Points, in no order, along strands that fork, close into loops and pass close to each other.
(in the rows, 100 means zero)
Points whose rows are less than 71.6 apart are linked; no others are. Some points are linked to none.
Q_637: 91	103	89	90	132	138	74	142	83	89	90	102	86	92	79	79	115	97	81	108	60	108	85	115	95	94	107	100
Q_795: 132	96	114	66	79	72	123	102	94	115	102	80	93	119	90	130	100	95	121	90	89	128	114	111	110	130	92	84
Q_85: 107	124	91	85	120	82	115	125	107	105	109	78	124	117	96	82	121	96	79	100	84	93	96	84	108	101	91	107
Q_242: 85	87	86	118	94	143	69	128	57	99	93	107	119	104	76	91	126	106	88	108	60	102	108	114	102	90	117	73
Q_431: 108	89	94	100	95	94	109	66	137	95	98	119	92	76	146	137	64	111	114	98	140	102	106	91	81	86	96	118
Q_638: 102	106	121	116	95	98	115	42	92	111	117	107	67	100	115	109	63	108	102	121	146	88	141	113	109	62	64	91
Q_657: 76	108	71	104	125	99	89	135	119	100	97	102	93	104	108	83	92	100	99	93	78	97	75	96	109	83	109	127
Q_966: 99	105	111	117	130	85	110	115	109	92	111	96	96	126	90	70	109	85	113	94	84	101	118	110	120	93	98	110
Q_524: 121	111	117	85	128	149	86	132	80	112	125	116	104	81	91	120	145	97	82	119	73	108	78	99	72	119	100	106
Q_622: 87	115	119	122	117	103	89	95	134	79	95	132	80	87	116	81	81	92	100	95	98	76	96	107	86	107	104	121
Q_834: 104	134	93	117	99	98	96	97	125	90	62	131	75	77	134	105	77	89	97	77	130	78	73	102	94	90	114	107
Q_38: 91	91	131	118	89	117	110	90	87	73	87	67	113	136	111	89	116	91	117	100	100	82	117	94	107	119	105	92
Q_548: 121	127	81	113	111	87	102	111	89	111	103	94	114	100	122	144	125	81	117	90	91	94	82	85	114	130	121	125
Q_347: 101	69	121	134	91	108	94	74	111	81	121	93	113	94	77	131	51	118	114	118	128	105	118	84	114	77	82	88
Q_532: 124	122	88	116	87	86	95	106	109	112	117	112	118	124	130	141	126	95	124	105	83	106	83	102	100	119	118	115
Q_251: 117	124	92	80	82	89	86	132	81	111	107	107	153	95	108	115	119	119	63	140	60	93	94	104	82	101	100	85
Q_261: 71	122	64	93	113	63	109	91	120	125	119	97	109	80	95	113	106	93	109	85	81	97	83	85	87	118	82	148
Q_68: 71	89	122	86	101	127	90	90	83	63	87	75	96	95	97	64	108	95	88	99	96	79	108	96	74	127	101	93
Q_624: 109	96	108	65	90	83	126	97	94	100	92	85	90	105	85	89	93	86	118	90	93	118	109	104	104	125	96	85
Q_348: 85	114	121	92	129	131	108	110	94	90	125	110	86	104	84	51	131	109	84	86	98	98	108	95	89	90	72	95
Q_475: 105	134	120	83	92	94	119	84	128	110	111	118	82	81	118	89	96	88	119	69	77	91	109	109	88	128	61	125
Q_271: 48	83	84	110	74	103	87	88	90	90	85	107	102	80	56	73	87	106	98	86	118	78	101	103	91	84	113	91
Q_519: 135	103	98	85	89	99	119	122	115	111	104	89	129	101	133	130	114	106	102	101	80	86	103	80	93	139	113	109
Q_925: 48	93	104	110	74	115	96	90	102	80	117	102	113	110	63	79	88	114	123	88	99	71	112	87	89	68	79	89
Q_119: 75	61	81	133	107	99	96	101	104	102	87	95	95	107	96	78	89	100	103	84	122	96	109	100	127	67	115	110
Q_43: 114	59	110	130	104	99	76	70	100	97	54	82	84	81	126	102	74	100	87	97	146	100	102	105	117	86	113	104
Q_147: 134	112	108	107	94	103	77	115	101	94	73	121	85	84	116	117	106	76	103	84	87	100	74	93	105	128	131	100
Q_95: 112	118	131	111	81	116	112	98	104	77	75	106	81	106	139	123	109	82	124	107	88	100	106	102	90	139	109	92
Q_647: 135	71	77	63	88	85	112	113	77	121	103	76	125	117	114	136	100	116	82	119	104	117	106	83	101	101	113	79
Q_765: 109	132	102	105	103	110	105	129	92	100	112	95	103	103	96	87	139	95	74	94	84	137	84	89	113	114	99	86
Q_512: 75	112	93	91	102	103	104	121	85	91	89	99	90	102	76	63	101	93	95	88	96	113	90	102	109	94	111	83
Q_821: 104	123	114	99	123	126	86	124	94	87	112	113	77	94	85	94	118	85	120	114	62	113	84	117	104	126	115	110
Q_820: 113	117	95	102	72	77	106	97	107	127	122	103	125	147	121	115	123	114	125	121	91	119	94	115	101	108	101	101
Q_856: 130	99	55	73	131	82	113	105	100	118	102	75	113	93	122	144	117	93	96	97	112	92	78	74	106	109	107	129
Q_229: 117	127	95	97	110	100	98	122	95	98	104	111	94	82	119	111	117	75	99	78	83	87	82	84	101	139	121	119
Q_240: 95	132	90	63	67	73	97	117	89	127	119	113	114	116	102	104	130	133	90	126	81	102	85	128	74	117	101	92
Q_625: 107	127	106	103	92	113	94	131	80	111	132	102	127	111	90	94	147	120	79	120	68	123	98	99	98	105	93	83
Q_353: 76	95	113	103	117	107	81	102	112	67	94	109	84	103	89	60	84	100	103	99	94	81	101	109	90	103	113	108
Q_522: 126	101	117	117	99	77	96	98	100	105	109	108	99	135	97	123	109	82	123	119	86	130	109	118	117	104	110	98
Q_881: 94	49	86	109	91	96	81	64	90	103	81	91	81	79	111	95	73	104	81	93	151	97	102	95	111	82	108	95
Q_421: 91	90	99	100	81	121	64	112	70	112	102	119	131	119	98	90	118	120	89	125	60	101	106	119	77	104	114	83
Q_214: 96	99	123	106	85	85	96	69	129	106	125	111	114	101	81	85	68	101	129	92	85	115	124	107	97	86	62	114
Q_480: 106	94	100	99	94	138	96	129	101	91	90	95	110	99	133	97	116	102	88	109	69	98	83	79	97	127	116	102
Q_429: 137	79	56	65	124	96	106	102	93	115	100	77	93	95	130	130	104	102	85	103	122	115	78	78	109	89	111	106
Q_98: 118	75	92	95	86	87	73	109	80	114	77	100	102	96	82	111	91	90	96	100	84	136	93	104	108	104	127	82
Q_417: 110	117	122	113	96	101	94	104	93	100	120	103	109	150	88	98	121	95	133	113	69	112	112	115	114	104	102	89
Q_66: 58	91	115	117	90	97	109	73	94	71	85	75	94	105	80	83	107	82	115	87	127	53	107	107	106	100	101	96
Q_298: 108	70	105	111	67	93	78	89	70	99	83	106	109	106	75	109	108	89	104	99	100	116	117	106	101	112	132	73
Q_183: 99	93	89	104	89	99	130	118	76	128	110	74	149	110	70	93	129	105	98	109	74	97	123	94	128	92	94	82
Q_129: 114	72	74	106	117	108	101	84	110	103	79	91	83	88	136	106	85	103	107	99	145	133	91	105	127	69	111	110
Q_679: 87	104	103	81	139	138	81	120	102	104	117	128	80	65	96	79	117	98	78	94	82	104	84	100	66	103	97	116
Q_923: 90	94	118	84	60	134	90	105	83	111	118	116	106	107	119	104	132	139	96	123	81	116	97	111	64	131	96	85
Q_471: 79	111	120	111	95	112	103	83	115	95	118	106	105	121	91	53	103	105	114	74	94	80	129	98	101	81	62	105
Q_725: 115	101	126	85	94	144	88	115	87	101	125	116	104	96	105	109	135	111	96	123	68	112	97	103	73	134	103	89
Q_787: 78	71	74	86	110	78	110	86	94	120	124	95	83	102	88	93	74	105	102	108	126	121	100	98	116	71	91	101
Q_289: 70	74	103	164	78	99	82	81	104	84	102	110	106	97	69	121	76	123	98	99	147	78	110	107	116	61	101	98
Q_610: 104	148	95	76	72	93	90	121	89	122	133	115	109	101	107	125	150	128	85	122	86	102	73	102	77	127	91	98
Q_146: 100	109	117	99	74	139	95	119	70	83	105	107	101	126	103	94	130	111	93	106	97	107	91	91	94	111	109	66
Q_563: 104	87	104	94	73	114	102	104	63	104	105	98	157	101	83	95	127	115	85	124	70	72	136	110	82	111	106	69
Q_189: 124	152	92	109	96	90	108	124	100	93	102	91	103	122	114	120	141	89	91	96	100	121	75	85	111	115	101	88
Q_371: 95	147	83	58	107	101	111	126	82	114	107	76	116	72	78	126	138	104	85	123	54	106	84	107	82	141	73	96
Q_427: 116	106	103	93	67	122	107	123	109	108	108	97	128	111	137	114	123	129	100	120	74	97	93	85	87	131	107	95
Q_369: 90	72	99	115	71	121	89	106	74	98	93	85	151	122	99	97	128	114	89	120	80	66	119	91	94	107	116	80
Q_34: 116	102	143	80	92	144	113	109	99	99	115	96	101	84	114	98	132	113	93	105	73	109	108	94	81	152	84	95
Q_93: 116	125	120	92	104	113	104	107	101	104	119	101	96	113	92	100	120	86	135	109	57	116	97	117	105	134	96	104
Q_106: 93	98	98	91	114	74	97	90	132	105	123	125	98	99	95	108	67	94	118	105	97	91	91	96	92	91	100	126
Q_118: 127	123	92	74	84	70	125	111	105	120	107	81	102	105	102	148	117	93	124	91	81	113	91	102	105	142	93	106
Q_267: 102	50	109	96	120	91	113	82	95	107	104	83	99	112	102	89	87	90	112	116	101	105	123	95	113	105	105	107
Q_891: 72	110	141	105	92	103	88	65	103	67	84	98	84	74	90	71	87	100	105	100	116	92	110	133	79	129	96	99
Q_53: 89	95	112	140	91	100	68	95	133	95	91	134	103	90	88	108	51	125	105	105	110	97	82	118	103	86	108	105
Q_486: 97	55	78	82	108	99	88	110	94	113	62	89	104	93	104	88	70	92	88	104	88	96	93	95	99	90	116	102
Q_437: 84	117	87	79	105	83	102	106	118	107	117	115	103	82	88	77	94	100	87	87	80	113	94	93	77	99	99	105
Q_306: 102	92	87	92	98	76	119	81	139	115	104	112	88	74	135	120	73	99	117	78	112	111	99	96	90	108	104	128
Q_163: 107	97	101	121	121	80	73	118	116	97	77	114	76	100	87	83	82	92	92	86	110	104	80	117	125	77	114	107
Q_452: 80	91	103	93	82	118	121	94	72	91	92	83	98	101	56	72	125	86	117	86	99	80	117	100	107	111	103	75
Q_199: 80	64	95	87	74	88	126	62	97	95	86	72	92	99	112	98	84	105	108	82	152	94	115	89	94	98	95	92
Q_81: 95	104	71	111	101	111	91	144	75	106	83	86	127	110	95	86	122	102	65	91	80	115	90	87	123	76	110	83
Q_370: 103	107	112	95	115	90	121	72	116	89	104	103	89	134	120	97	80	92	116	96	136	73	118	93	93	63	72	104
Q_472: 92	54	98	125	78	103	93	84	80	97	75	77	107	94	88	102	106	84	101	96	110	105	116	95	118	106	128	91
Q_227: 101	143	106	119	120	100	121	114	114	86	100	107	86	115	119	76	118	87	89	79	103	106	91	90	109	93	93	97
Q_779: 98	91	87	85	97	104	106	127	82	107	95	84	129	120	94	101	103	98	101	120	66	113	97	100	106	106	114	87
Q_905: 70	94	87	108	79	89	79	99	105	99	97	124	105	84	70	82	69	115	93	85	112	114	93	100	94	73	110	92
Q_203: 108	62	84	94	101	105	107	64	97	98	93	90	75	78	136	103	77	114	97	100	153	122	112	96	110	84	102	99
Q_808: 116	110	130	85	102	98	126	89	124	101	92	95	95	107	118	80	93	86	121	85	80	87	116	103	99	130	74	116
Q_195: 59	94	90	95	106	133	77	105	83	84	109	115	105	75	70	58	97	112	77	92	86	91	119	105	60	77	97	89
Q_830: 113	102	85	89	84	84	63	110	85	122	98	128	124	126	103	103	114	112	84	119	66	101	85	119	79	97	122	97
Q_222: 105	65	94	118	116	101	109	85	72	104	110	86	68	112	94	105	91	90	114	116	132	108	116	109	149	83	111	88
Q_411: 128	96	80	90	129	59	100	87	105	117	106	104	72	71	116	137	95	72	97	92	120	107	84	93	111	114	109	128
Q_523: 114	88	107	112	65	93	112	87	99	119	113	94	132	144	124	109	118	122	123	111	106	110	118	100	106	104	101	89
Q_935: 91	86	111	130	114	99	97	65	109	102	81	115	70	102	110	116	54	120	92	128	151	88	97	136	116	81	104	102
Q_24: 111	101	135	88	86	121	113	88	97	89	92	74	111	121	108	75	115	95	112	96	79	85	122	100	98	135	73	95
Q_241: 146	97	84	102	128	73	98	89	97	112	116	91	81	97	124	146	115	79	91	112	115	130	95	92	121	108	107	109
Q_503: 111	116	87	101	97	105	110	119	105	88	75	94	89	114	123	104	99	86	112	92	114	119	78	95	111	105	120	88
Q_616: 85	93	88	111	109	135	107	130	63	95	100	95	121	92	67	74	138	99	77	99	73	81	123	106	106	91	110	77
Q_736: 73	106	101	103	72	97	99	88	131	81	98	112	104	97	111	106	54	114	123	96	116	106	88	92	81	93	96	98
Q_442: 120	134	85	121	103	76	90	92	123	105	86	141	88	74	121	129	74	91	96	76	140	87	75	95	93	71	113	116
Q_18: 118	112	88	123	122	117	62	147	106	103	81	97	85	105	100	96	118	93	87	83	61	101	69	96	117	90	115	111
Q_588: 99	107	106	87	67	104	90	119	75	118	116	115	146	100	109	89	125	139	77	134	71	92	119	114	74	106	101	79
Q_640: 85	140	76	76	112	68	116	98	118	123	117	89	99	74	85	97	123	97	91	83	71	109	91	92	88	133	71	128
Q_807: 97	110	108	86	95	89	93	101	119	96	83	127	72	54	97	91	82	93	97	84	96	114	87	114	88	137	116	106
Q_508: 125	101	121	105	136	71	111	95	111	104	112	97	85	126	89	105	100	68	120	112	88	112	110	114	126	98	90	113
Q_47: 110	74	110	105	120	80	94	85	110	84	90	107	92	114	111	85	83	89	80	88	131	82	112	84	95	85	111	104
Q_490: 138	56	96	108	124	105	64	86	104	108	73	86	74	91	123	101	78	100	84	93	122	92	87	92	116	71	109	102
Q_593: 82	137	150	119	91	101	119	72	105	77	65	94	76	103	114	74	95	84	100	97	112	80	130	116	86	101	74	96
Q_25: 102	109	133	101	88	74	109	66	127	94	99	127	90	100	93	119	51	105	116	111	121	88	107	110	83	91	79	100
Q_258: 85	122	113	107	86	112	85	112	118	78	132	116	113	88	64	96	76	111	114	100	79	118	98	85	86	81	84	94
Q_781: 72	87	72	85	99	72	94	100	102	116	99	110	89	90	69	92	63	103	95	101	118	128	82	104	102	72	106	103
Q_666: 133	124	117	67	71	90	109	116	92	103	118	96	123	122	95	109	123	111	97	104	79	102	106	95	90	130	94	80
Q_658: 94	80	116	127	98	89	92	77	123	102	135	111	107	103	79	111	61	113	121	114	105	113	121	94	112	68	80	105
Q_972: 89	43	75	104	100	118	112	73	84	95	85	60	99	102	108	104	110	96	98	98	143	73	112	82	116	84	109	97
Q_8: 95	108	95	53	105	111	120	123	74	102	96	91	112	80	80	79	102	103	81	102	68	111	110	109	79	117	95	77
Q_198: 114	136	110	50	99	120	118	135	82	119	121	79	120	79	86	114	135	119	88	129	62	103	92	108	87	126	55	93
Q_623: 55	100	102	75	92	117	102	91	98	86	109	101	101	105	75	61	83	109	120	99	84	84	106	102	74	94	82	93
Q_728: 76	81	100	71	100	103	120	96	104	102	98	83	121	120	97	64	85	109	106	99	86	73	113	89	87	97	87	103
Q_166: 137	84	88	111	124	83	90	110	103	110	99	91	103	116	109	118	106	84	82	102	103	122	95	87	124	88	115	107
Q_555: 112	125	102	125	97	110	76	122	103	104	117	116	109	125	116	117	132	100	104	111	62	114	80	104	108	111	116	107
Q_909: 59	85	99	108	76	104	99	86	82	76	71	88	91	88	82	76	93	91	100	81	130	85	99	100	99	107	115	83
Q_92: 83	137	90	89	133	110	83	125	96	96	109	113	70	71	76	94	116	81	109	101	80	100	63	115	101	118	110	120
Q_613: 91	78	96	92	84	77	122	82	129	108	97	99	100	85	115	88	79	107	100	77	112	127	114	92	90	107	93	106
Q_545: 120	77	103	128	89	100	126	91	92	113	110	80	125	131	113	105	122	97	117	101	108	114	127	88	131	95	103	90
Q_906: 89	74	100	111	112	89	119	72	96	108	121	97	73	112	99	92	76	98	115	105	137	97	117	104	125	72	82	98
Q_287: 75	83	123	106	85	130	91	87	69	69	94	60	118	109	91	82	128	91	109	110	84	75	116	101	91	131	112	95
Q_13: 100	73	67	112	119	87	62	103	120	118	111	109	81	92	101	113	56	121	95	106	126	110	71	105	112	49	103	118
Q_937: 96	97	41	74	124	78	105	102	115	124	99	87	110	85	114	125	97	97	85	94	106	96	70	75	92	88	100	135
Q_858: 108	99	119	114	98	100	107	76	119	74	112	107	102	121	112	128	64	107	113	105	141	81	114	80	88	50	77	93
Q_838: 93	92	121	128	109	134	79	116	86	80	93	100	96	98	92	65	125	96	83	88	89	104	118	98	107	107	112	89
Q_539: 112	77	66	63	110	86	126	113	81	115	91	70	110	112	109	107	92	102	86	108	114	111	90	79	103	88	109	94
Q_110: 94	121	103	123	118	66	97	104	128	87	103	121	83	115	94	91	86	88	91	87	117	102	95	108	108	66	98	113
Q_510: 95	117	101	89	137	129	98	129	96	113	126	112	97	67	101	102	143	92	76	97	74	107	75	85	88	122	93	125
Q_352: 106	68	123	134	103	94	84	87	92	80	72	96	96	98	93	85	94	81	95	101	113	102	121	109	117	111	121	99
Q_953: 109	128	73	83	108	75	132	103	119	110	93	73	96	103	119	120	114	88	110	80	115	130	80	90	112	109	94	111
Q_733: 94	131	118	103	125	125	118	127	105	97	121	97	91	110	109	72	140	103	82	91	86	114	88	87	109	107	77	99
Q_393: 125	67	89	109	85	99	92	103	67	100	88	91	122	131	93	114	121	91	81	93	123	90	108	76	113	84	128	71
Q_901: 103	130	104	67	99	70	126	105	108	95	95	103	68	94	89	107	91	80	119	85	101	112	80	113	100	125	99	98
Q_554: 109	116	109	148	97	105	81	108	141	85	99	129	107	92	93	145	53	115	108	106	109	95	81	99	112	76	105	110
Q_135: 130	58	103	120	116	109	63	103	102	93	64	80	100	117	122	101	93	94	90	96	100	86	97	86	111	87	119	107
Q_884: 85	115	130	90	89	97	103	80	121	86	100	124	80	66	89	77	78	106	111	91	101	116	107	124	72	128	93	103
Q_333: 85	86	128	117	73	80	110	49	112	107	106	111	101	93	78	86	70	104	121	84	118	104	136	116	98	94	63	104
Q_265: 121	86	111	127	97	97	116	92	120	94	70	92	102	95	140	108	97	89	104	92	105	121	120	96	105	118	114	102
Q_184: 84	68	96	141	96	98	85	65	97	81	124	104	87	102	89	117	81	117	93	102	156	66	121	94	109	53	90	94
Q_378: 90	51	78	101	103	97	64	99	104	118	66	96	90	89	94	86	59	112	88	93	108	92	84	94	101	59	105	102
Q_570: 118	93	81	106	106	125	98	133	113	96	76	83	124	114	136	89	110	107	83	91	94	98	85	73	109	97	119	101
Q_833: 106	86	104	134	113	104	82	79	106	78	115	118	86	112	109	124	61	123	93	114	147	83	115	100	104	47	93	98
Q_649: 110	94	79	97	142	66	96	112	117	108	111	94	97	117	102	100	104	89	73	95	107	97	89	85	108	75	101	123
Q_711: 105	104	126	109	102	145	101	118	70	112	133	100	128	100	80	82	155	118	88	114	82	117	120	104	97	103	89	80
Q_702: 51	69	88	134	77	97	92	75	109	91	103	108	97	89	45	101	93	107	107	92	132	65	100	113	110	73	107	97
Q_796: 129	75	80	100	110	95	117	100	73	101	101	79	101	126	101	111	116	92	90	96	141	103	109	79	127	73	114	77
Q_889: 75	111	121	60	90	132	102	82	103	96	110	106	87	100	82	57	92	109	122	85	90	95	108	112	72	109	55	100
Q_301: 71	84	109	132	104	115	91	90	96	81	98	96	100	84	81	53	119	93	91	83	93	88	133	99	106	107	107	102
Q_336: 120	152	88	95	83	81	90	128	95	105	116	94	124	124	101	128	146	110	81	118	91	105	69	83	93	115	101	92
Q_920: 78	139	92	110	123	92	82	123	121	92	107	126	66	86	73	88	96	92	102	93	96	107	62	125	107	98	107	119
Q_339: 105	112	139	107	63	120	100	86	89	84	95	108	90	115	120	109	120	102	124	107	82	119	114	111	85	139	97	78
Q_590: 117	123	77	94	107	102	96	140	95	114	105	90	134	82	114	120	128	101	77	114	59	94	79	83	99	124	111	116
Q_997: 81	134	74	114	106	61	96	86	126	115	119	109	96	78	97	135	93	87	119	87	112	108	77	89	99	100	88	138
Q_248: 64	102	117	117	95	127	104	72	101	87	121	98	101	87	75	51	126	101	101	71	102	80	132	99	87	97	75	99
Q_809: 74	107	82	85	134	120	79	130	78	91	98	110	97	84	72	62	103	103	65	93	74	95	101	116	76	74	97	90
Q_449: 115	106	85	72	107	111	91	137	76	101	70	100	118	92	99	93	103	95	58	101	59	94	81	92	86	104	111	83
Q_730: 126	100	97	93	118	85	136	84	99	100	94	84	78	116	124	116	96	86	108	97	136	120	104	99	118	83	92	92
Q_877: 102	92	88	115	99	105	102	135	73	106	99	90	142	110	80	86	131	103	69	102	78	91	120	86	116	86	114	78
Q_307: 76	62	98	125	105	104	105	48	85	78	95	66	84	95	114	111	102	92	98	103	161	59	116	100	115	80	103	106
Q_134: 102	127	81	58	100	87	111	122	78	110	98	82	111	86	71	112	118	97	88	112	58	132	95	112	86	131	96	88
Q_470: 91	66	96	84	86	102	137	90	87	111	87	66	126	108	93	79	107	102	102	95	103	77	125	84	110	112	92	89
Q_453: 138	95	103	62	84	71	116	114	81	124	112	83	131	124	92	132	110	110	89	119	88	102	108	92	93	113	99	83
Q_57: 122	73	79	77	111	95	81	124	83	115	60	90	120	98	106	108	86	87	70	103	64	91	83	92	100	83	112	92
Q_444: 103	81	87	113	106	82	121	108	85	127	112	70	127	114	82	96	122	94	91	102	99	123	119	86	134	89	104	95
Q_943: 68	57	69	100	89	106	132	94	90	109	89	75	110	104	91	89	108	96	105	88	124	77	111	79	113	83	107	89
Q_2: 120	136	121	111	108	86	133	98	112	88	82	103	85	118	122	91	106	72	100	86	112	102	118	95	104	93	91	89
Q_827: 113	120	114	96	94	91	133	56	114	118	96	109	65	100	123	124	60	105	116	118	137	97	129	117	95	57	58	107
Q_130: 78	83	96	70	94	119	112	105	73	89	76	83	123	87	90	71	102	98	79	100	84	80	115	95	77	121	104	81
Q_233: 108	94	123	109	57	95	83	84	84	95	99	119	105	114	101	102	116	107	113	100	86	127	119	118	85	129	120	74
Q_612: 102	107	108	114	96	94	93	75	126	88	54	121	78	87	123	120	57	104	97	104	143	75	76	118	87	97	110	112
Q_50: 62	89	127	134	102	99	70	85	119	65	92	107	99	104	91	79	69	117	103	106	107	74	107	123	90	93	101	118
Q_806: 98	110	119	108	72	103	89	89	78	106	123	123	110	135	88	85	128	109	123	109	82	113	117	126	86	113	104	82
Q_331: 116	118	119	64	73	112	112	109	68	96	107	92	114	121	76	89	125	103	111	95	84	102	115	103	87	126	94	62
Q_7: 79	137	98	110	91	109	78	117	121	81	126	135	94	78	83	114	74	108	113	97	90	103	66	90	89	92	94	108
Q_978: 96	103	99	117	85	99	98	75	131	83	81	119	102	87	123	138	51	119	117	114	142	92	85	104	86	81	101	104
Q_525: 146	75	74	82	127	119	98	96	82	93	101	82	88	113	135	115	104	104	91	107	136	108	100	80	121	75	112	89
Q_140: 109	110	122	77	110	148	119	118	78	120	123	80	120	86	78	65	135	115	85	110	82	103	124	106	99	109	62	86
Q_496: 111	108	83	106	132	92	113	92	123	95	85	114	73	98	134	123	81	86	117	102	136	87	82	107	111	70	109	128
Q_964: 88	137	117	102	86	98	109	87	130	95	126	135	91	72	109	110	81	95	128	82	87	88	99	94	75	116	76	119
Q_531: 83	105	122	81	108	127	102	106	102	77	98	105	83	90	102	69	105	96	99	99	83	98	94	99	81	126	98	98
Q_237: 57	97	108	134	70	86	115	56	101	85	66	89	97	83	103	105	79	103	103	95	160	96	110	115	103	87	99	95
Q_29: 123	86	121	100	114	83	86	96	104	85	79	110	90	94	88	91	91	76	95	104	90	109	110	108	102	122	124	102
Q_330: 116	102	108	88	103	92	146	63	94	111	88	89	60	103	130	112	80	90	114	103	145	114	130	114	118	73	71	92
Q_122: 108	113	111	81	102	122	117	118	92	119	117	75	130	106	82	67	123	106	101	106	57	108	121	107	111	119	72	101
Q_729: 120	130	111	55	106	112	119	119	103	118	116	79	115	97	89	89	122	100	100	102	57	94	96	103	101	136	68	110
Q_526: 74	116	102	58	105	136	122	106	94	119	121	95	96	90	86	59	109	111	102	89	77	114	99	109	83	103	57	101
Q_715: 67	103	108	86	118	142	78	104	104	88	125	122	86	73	80	66	99	114	90	103	95	106	104	100	50	89	88	102
Q_631: 132	102	74	89	92	86	85	133	90	127	89	94	146	103	114	131	113	107	69	124	66	95	78	92	92	99	109	98
Q_873: 116	124	73	83	106	70	132	104	104	117	95	73	91	88	118	158	115	87	128	72	114	114	87	96	114	135	97	120
Q_217: 82	101	123	143	105	89	88	79	130	84	83	128	90	109	96	106	56	117	99	117	122	79	102	131	100	87	105	112
Q_341: 138	83	87	70	117	84	131	108	112	123	108	73	117	105	129	129	110	102	103	110	93	92	99	80	101	119	100	113
Q_407: 78	134	78	108	122	60	78	99	115	110	101	118	83	74	77	112	98	82	108	94	101	99	67	108	108	109	106	138
Q_859: 93	101	85	110	128	61	78	117	118	97	109	115	98	116	74	85	93	98	72	83	101	98	98	91	95	60	104	116
Q_564: 79	94	111	85	102	77	113	84	109	98	98	105	84	111	75	79	65	97	133	107	117	97	96	120	107	98	91	101
Q_468: 112	87	84	86	90	93	89	120	100	117	80	98	100	82	104	119	95	91	103	104	65	133	83	101	102	127	125	103
Q_768: 83	139	104	124	108	95	102	97	123	96	114	141	86	72	121	104	93	89	112	81	99	83	89	94	90	105	102	132
Q_502: 104	83	105	127	126	101	106	86	93	101	81	99	58	102	111	107	69	99	107	126	149	110	103	130	141	77	112	94
Q_459: 105	72	64	88	110	92	72	101	120	118	92	106	95	86	113	106	63	112	89	90	112	100	75	82	96	58	106	116
Q_932: 59	108	125	140	86	94	120	61	102	83	86	96	83	99	67	89	104	88	121	89	134	58	120	130	117	84	87	99
Q_750: 100	100	98	80	89	101	107	116	108	99	91	103	78	65	107	101	98	96	106	87	74	130	94	104	97	146	118	103
Q_381: 119	98	87	96	114	106	104	54	115	92	103	122	67	71	152	130	66	119	103	121	147	97	104	110	96	74	98	112
Q_236: 92	114	110	102	119	81	105	97	128	100	126	102	103	135	92	69	94	95	110	82	88	89	114	97	107	77	71	121
Q_538: 125	85	94	78	134	67	102	100	109	113	108	105	90	84	96	117	91	76	98	99	90	89	91	96	98	121	119	128
Q_786: 91	94	102	79	62	118	121	104	63	100	94	80	119	126	71	94	122	99	125	104	89	88	109	99	104	119	99	67
Q_285: 85	85	122	115	87	83	115	47	97	114	121	110	83	98	83	102	70	99	121	100	139	84	130	116	119	71	61	94
Q_682: 114	109	93	116	90	122	54	132	89	107	92	110	101	116	102	104	118	101	98	100	61	121	66	102	107	92	121	92
Q_65: 105	69	95	117	99	126	77	119	89	92	66	78	121	120	111	85	104	102	81	98	79	81	106	78	108	93	121	94
Q_899: 98	140	82	94	123	104	105	125	90	117	120	88	116	66	102	113	144	95	81	98	76	91	81	78	99	141	91	127
Q_706: 80	105	106	116	80	95	113	81	102	77	58	99	82	98	115	87	82	92	103	84	144	104	104	103	100	96	110	85
Q_969: 92	125	94	124	88	108	89	116	130	84	113	130	108	80	103	139	66	103	125	95	105	88	71	85	100	89	108	116
Q_764: 66	87	95	102	75	104	101	90	114	81	110	102	111	118	91	91	65	117	126	93	120	93	102	82	92	66	90	92
Q_578: 122	114	92	119	122	108	89	69	114	89	128	126	72	89	131	135	63	124	93	130	142	93	106	108	105	52	95	103
Q_940: 105	75	77	113	131	79	74	113	103	111	96	98	60	107	85	99	69	108	91	105	125	106	75	118	132	60	105	115
Q_745: 118	103	84	76	118	85	88	115	102	110	88	112	99	74	106	106	97	80	85	80	82	75	79	83	87	119	120	122
Q_454: 137	97	102	82	91	79	123	90	92	108	99	90	86	118	121	148	98	89	123	106	113	126	106	106	111	111	102	86
Q_62: 127	109	127	99	91	111	78	104	93	79	88	122	85	83	99	99	113	82	92	98	81	115	103	110	89	137	121	88

How many points has the smallest loop of links through each point below? Write 0 if it is on no loop.
Q_964 | 11
Q_486 | 0
Q_427 | 0
Q_502 | 0

A fork is a point with three links, a tip a point with one. Leave the first point through the second and follow the links. Name the first fork or tip that comes.
Q_538, Q_411 | Q_449
Q_449, Q_57 | Q_229
Q_8, Q_134 | Q_765
Q_43, Q_490 | Q_856
Q_625, Q_711 | Q_68
Q_427, Q_480 | Q_129
